Each row is a point on a landscape with many peaks, with its height.
From any point a climber steps to the highest of the 2 points nearest to it. It stops when none of these is higher. Distance is the straight distance between rows; heights are no part of it.
<15> h=4.96: [ 81  85  97  96 105 154 191 126 133 138 189 124 121 132  85 118 183 113
 123 110 199]
<1068> h=0.65: [153 167 140 172 101  91 101 103 187 107 120 116 116 135 152 112 136 157
 139 115  62]
<895> h=4.71: [165 167  47  85 146  83 168 169 142 148 113 173 164 119 185 143 127 137
 165 169 153]
<504> h=3.16: [115  77  63 146 165 126 114 135 142  93 126 154 111 112 159  98 129 138
 127 159 127]
<33> h=3.57: [158 108 162  70 113 163 113 105  65 119  98 115  78 153  59 142 131  81
 104 107 124]
<202> h=0.83: [130 118 104 183 135 142 138 138 180  90 141 152 113 145 164  79 162 145
 129 134  69]
<993> h=2.63: [ 99  64 139 133 152 171 186 171 132 122 128 148 180 100 129 174 134 117
 126 119 172]
<950> h=5.77: [ 43 179 149  71 122 102 114 132 138 120 142  72 144 113 132 105 168 149
 152 104 137]
<319> h=3.40: [118  23  88 123 137 156 156 107  92 118 132 154 117 112 111 163 120  93
 111 141 192]
<807> h=5.25: [158 176  68  87 126 111 136 160 111 184 162 127 134 138 153 114 119 133
 148 166 170]
<464> h=4.28: [171 136 122 125 141 117 167 178 127  84  94 180 156 124 122 138 143 108
 136 148 104]
<90> h=3.92: [168 142 162  69 112 134 116 114  56 132  75 133 106 134  84 170 106  83
 126 127 129]
<471> h=4.47: [160 146  67  93 148  92 139 147 122 103 111 165 127 130 161 125 146 132
 172 156 124]
<1077> h=4.79: [130 177 131 144 119  90 144 134 134 129 102 153 132 131 165 125 131 125
 154 151  99]
<1059> h=2.95: [ 80  29 124 151 137 174 186 129 124 139 146 154 136 114 113 160 118 110
 112 132 172]
<625> h=6.84: [113 140 130 138  97  74  92  60 163 141 157  79 120 119 122 113 144 159
 117 134 122]
<618> h=2.38: [112 142 138 130 145 131  73 135 133  99 122 106 101 132 106  86 150 150
 126 103  99]
<444> h=1.96: [100  98 183 155 126 169 124  85 122 180 156  85 113 148 100 169 107 142
 139  95 153]
<503> h=5.92: [100 144 153 179  87  85 134  90 187 166 171 119 174  96 135 122 113 141
  96 132 121]
<1036> h=2.66: [ 97 121  61  94 130 127 125 110 164 154 178  99 110 144 183  73 160 169
 159 156 139]
<31> h=6.17: [ 54 202 127 105 146 108 144 198 140 150 125 151 185 114 174 107 117 138
 125 143 127]
<1051> h=4.55: [193 111 111 118 144 111 111 118  83 105  92 148 125 124 128 164  97 105
 139 144 141]
<318> h=4.52: [123 162 127 155 140 125 150 190 148 100  77 172 147 113 151 118 126 110
 139 140  90]
<118> h=3.65: [111 117 141 103 112  86 112 117 110  96 100 157 139  74  54 140 110  80
  83 134 150]
<148> h=5.11: [185 141 151 134 142 111  69 152 132 100 107 101 151 116 125 163  95 143
 137  87 114]
<998> h=3.44: [140 101  83 135 154 112  97 137 154  61  84 163 118 109 162 123 139 135
 141 136  88]
<744> h=6.83: [175 120 110 218 131 143 114 136 154 127 168 138 113 157 129  84 113 137
 101 129 101]
<40> h=5.79: [ 37 209 145  92 118 101 128 158 151 148 141 105 182 128 157  88 157 158
 135 120 126]
<425> h=6.29: [100 103 130 132 104  95  93  48 124 136 135 106  89 114 105 118 122 128
 111 141 111]
<750> h=6.36: [142 125 144 186 109 110 133 110 158 137 175 137 138 123 112 102 123 132
  85 133 118]
<411> h=3.29: [ 88 120 108  97 144 113  82 135 100 131 132 111 130  88  59 145 107  99
 103  98 193]
<421> h=4.26: [139 181  90  80 127  76 138 167 100 108 104 162 129 113 114 105 154 116
 144 164 137]
<713> h=1.29: [141 148 161 131  98 132 142  70 110 145 132 102  88 173 133 128 157 148
 157 140 104]
<71> h=5.49: [ 66 160 149  67 108 108 147 126 123 115 117 118 154 108 121 141 173 132
 144 114 146]
<1017> h=5.12: [111 143 130 141 121  92 158 111 168 151 116 142 157 117 201 154 125 144
 151 147 128]
<1029> h=2.45: [116 150  75 128 129 116 126 101 172 187 164 102 124 140 215 104 113 161
 159 163 132]
<738> h=3.10: [100 151 182 121 134 124  96 108 101 119  59 144 113 109 139 149 100 112
 112 136  91]
<911> h=4.95: [117 177  82  71 122  88 149 157 130 160 131 143 168 113 168 125 131 139
 158 154 165]
<204> h=4.08: [148  83 161 127 114 117 110 101 117 101 109 134 147  94  73 170 113 108
  87 114 133]
<896> h=5.50: [ 71 172 129 132 107  88 141 133 187 174 173 128 186  99 146 103 119 146
  94 143 137]
<18> h=5.16: [ 54 151 184  93 115 142 174 135 112 143  97 140 145 129 138 151 155 124
 150 124 134]
<955> h=5.53: [136 126 102 149 131 132 175 154 167 174 152 140 172 120 205 138 109 140
 141 145 154]
<613> h=4.16: [177  90 121 104 130 134 131 105  76  94  84 167  99 134  92 140 112  85
 102 154 105]
<248> h=5.38: [ 57 121 117  90 119 142 192 160 143 148 168 132 163 114 130 111 191 122
 133 129 177]
<414> h=6.68: [ 80 165 131 132 153 167 155 199 145 182 147 136 181 117 170 110 110 142
 128 122 151]
<136> h=4.25: [184 144 156 105 147 129 111 145  73 125  63 129 129 124 125 196  86 106
 141 132 144]
<233> h=3.41: [156 153 185 125 136 155 106 138  95 111  34 147 106 137 129 151  99 101
 106 122  69]
<254> h=4.24: [157  91  76 136 137 150 174 156 127 133 186 140 137 145 122 106 145 124
 117 131 169]
<522> h=6.42: [209 148 109 197 141 148 135 165 115 141 149 142 115 178 125 114 100 117
 122 133 121]
<288> h=5.67: [148 128  53 134 161 168 152 185 158 147 154 159 127 153 199  82 130 140
 152 157 116]
<30> h=0.73: [167 148 113 157 111 104 127 130 197  70 143 128 136 138 137  91 179 160
 130 114  57]
<264> h=2.88: [ 93  84  82 121 139 123 119 105 152 101 155 118 109 125 152  91 172 152
 141 136 133]
<82> h=0.56: [123 201 153 187  93 113 136 134 193 144 130 111 140 149 173  94 137 152
 140 110  63]
<14> h=5.94: [157 127 127 170 119 133 132 122 141 176 166 118 147 137 167 147  94 156
 139 126 153]
<538> h=5.06: [135  60 148 137  76 146 166  56 105 123 168 124  99 150  57 147 137 105
  89 113 155]
<371> h=0.42: [161 191 147 116 111 120 135 113 151 118 106 101 111 174 175 133 163 166
 198 119  79]
<455> h=2.85: [118  54 123 147 162 164 108 102  87 115 111 149  79 133 100 143 105 106
 114 133 139]
<815> h=5.63: [ 95  94 153 125  78 121 125  52 120 131 159  97  92 122  47 116 141 110
  84 118 129]
<669> h=3.87: [146  67 106 135 143 148 174 148 100  97 134 162 125 133  98 132 130 100
 119 143 157]
<948> h=4.54: [138  42 161 136  99 156 138  84 114 109 138 132 127 117  52 167 114  96
  64 105 140]
<1049> h=6.45: [110 171 107 115 101  77 114  94 179 159 183  65 145 125 125  70 157 166
 123 135 127]
<145> h=6.33: [130 151 155 159 124 125 114  82 136 185 147  90 118 156 170 144 103 155
 159 127 133]
<833> h=4.59: [108  67  66 103 120 147 176 144 154 109 186 136 160 107 117 108 166 127
 109 112 183]
<117> h=0.99: [117 103 137 183 130 143 120  91 158 111 105 154  83 151 176 101 149 136
 148 141  58]
<247> h=6.09: [ 80 156 110  94 123  92  91 128 147 122 167  75 138 104  99  81 172 144
 120 120 139]
<1031> h=2.20: [111 119 122 167 162 131  65 150 168  90 132 111 126 110 152 106 128 150
 119  96 102]
<581> h=1.45: [152 122 167 122  80 128 119  45  97 151 150  72  73 166  89 131 145 138
 131 118 127]
<997> h=1.15: [125 122 136 158 107 129 133  57 147 135 131 109  83 165 189 117 154 161
 173 140  86]
<62> h=4.46: [129 139 156 170 172 170  98 151 123 106  58 134 107 135 169 154  96 121
 151 120  85]
<243> h=0.36: [176 155 141  93 112 114 110 102 140  90 102  99 125 149 139 155 159 155
 164 114  95]
<556> h=4.14: [166 137 158 141 154 164 113 162  90 130  90 127 106 156 139 158  95 113
 151 116 119]
<805> h=2.19: [109  86 155 167 133 183 142 130 156 168 183  86 153 132 130 145 116 151
 131  83 161]
<437> h=5.60: [189 153  76 134 131 137 143 156 102 192 181 142 138 148 131 124  85 118
 129 159 184]
<545> h=2.56: [131 148 173 111 159 167  84 159  93  98  95 109 101 138  94 107 142 132
 139  92  87]
<585> h=3.77: [185  99 169  99 135 167 133 131  79 101  52 163 113 128  97 164  98  89
  85 130  86]
<853> h=6.03: [173 156 129 160 128 150 148 152  88 176 174 134 105 179  95 110  99 115
 125 146 153]
<537> h=6.14: [ 91 142  89 125 156 166 174 199 155 174 168 157 148 129 178  74 129 136
 132 156 136]
<900> h=4.82: [143 106 144 155 184 141  53 145 129  97  84 107 121 112 148 167  87 131
 134  96 114]
<355> h=3.22: [ 91 131 143 131 125  89  88 112 118 118  88 154 128  79 110 141  95 111
  90 149 115]
<978> h=5.02: [143  84 118 131 111 145 151  78 100 136 159 116  99 146  99 137 134 118
 134 131 166]
<181> h=3.34: [165  74 162 143 144 174 103 100  86 124  75 139  99 131 113 171  80 101
  96 127 108]
<252> h=5.42: [179 109 178 164 123 142  88 100 130 121 105  98 131 131 150 186  93 144
 134 100 116]
<891> h=3.64: [168 113  94 131 151 113 114 164 155  71 121 132 162 103 146 123 147 150
 137 112 118]
<13> h=2.27: [158 162  90 167 119 118 138 127 175 180 138 128 128 160 227 129 103 153
 174 153 111]
<245> h=3.82: [212 105 112 147 150 130  97 163 140  37 114 138 132 136 116 126 135 140
 119  98  83]
<612> h=5.46: [ 42 181 162 124 123  92 112 155 162 150 153 108 189  97 128 114 121 146
 106 108 138]
<285> h=5.82: [124 139 180 153 118 123  94 106 122 154 117 102 127 123 130 165  80 124
 131 112 129]
<639> h=2.40: [115 108 144 136 144 185 181 180 129 161 158 121 172 132 139 158 121 134
 138  98 172]
<391> h=1.68: [152 109 184 119  93 154 126  72  85 166 131  95  99 145  78 173 100 121
 119 108 149]
<737> h=0.49: [126 192 143 140 108 117 152 116 163 145 145 106 127 156 159  97 170 170
 163 132  91]
<823> h=3.66: [ 83 121 104  73 126  86  91 107 100 109 117 116 117  88  94 140 139 103
 127 124 175]
<1071> h=4.02: [114 145  91  81 129  72 109 112 100  99 107 148  97 109 117 109 147 109
 131 156 134]
<512> h=5.73: [ 48 157 137 111 127 116 173 175 133 140 143 153 178 103 125 105 154 123
 114 135 152]
<168> h=5.54: [133 110 136 142 127 158 156 128  81 176 167 128 103 152  64 132 110 103
 120 129 178]
<887> h=2.72: [124 168 147  96 157 152 107 190  97 115 129  97 121 140  85 110 150 137
 148  98 140]
<1034> h=4.04: [170  98 122 133 153 147 127 168 123  47  73 171 139 116 104 133 136 107
 113 133  91]
<867> h=3.71: [121 100 156 127 118 139 135 106  96 116 105 160  92 126  74 116 133  98
  85 150 107]
<573> h=4.86: [181 126 114 120 139  78  91 133 120  94 107 124 156  95 113 160  96 122
 126 119 140]
<160> h=2.94: [104 136 114  91 153 141  94 164  77 129 133 113 101 127  69 120 129 105
 139 108 180]
<9> h=3.19: [128  95 166  76 105 156 118  75  83 121  85 138  87 131  47 115 121  78
  57 120  86]

Call two points neighbours if one is among the 2 nearest of the other. Go from one point of each pair to the other, from neighbour to neighbour, staying as high as possible. Name the lowest point that can't be avoided.
<145> and <414> => <955>
<40> and <744> => <612>
<625> and <40> => <950>

Where does a climber stop that starts at each point below?
<618> => <744>
<1029> => <145>
<421> => <744>
<1034> => <145>
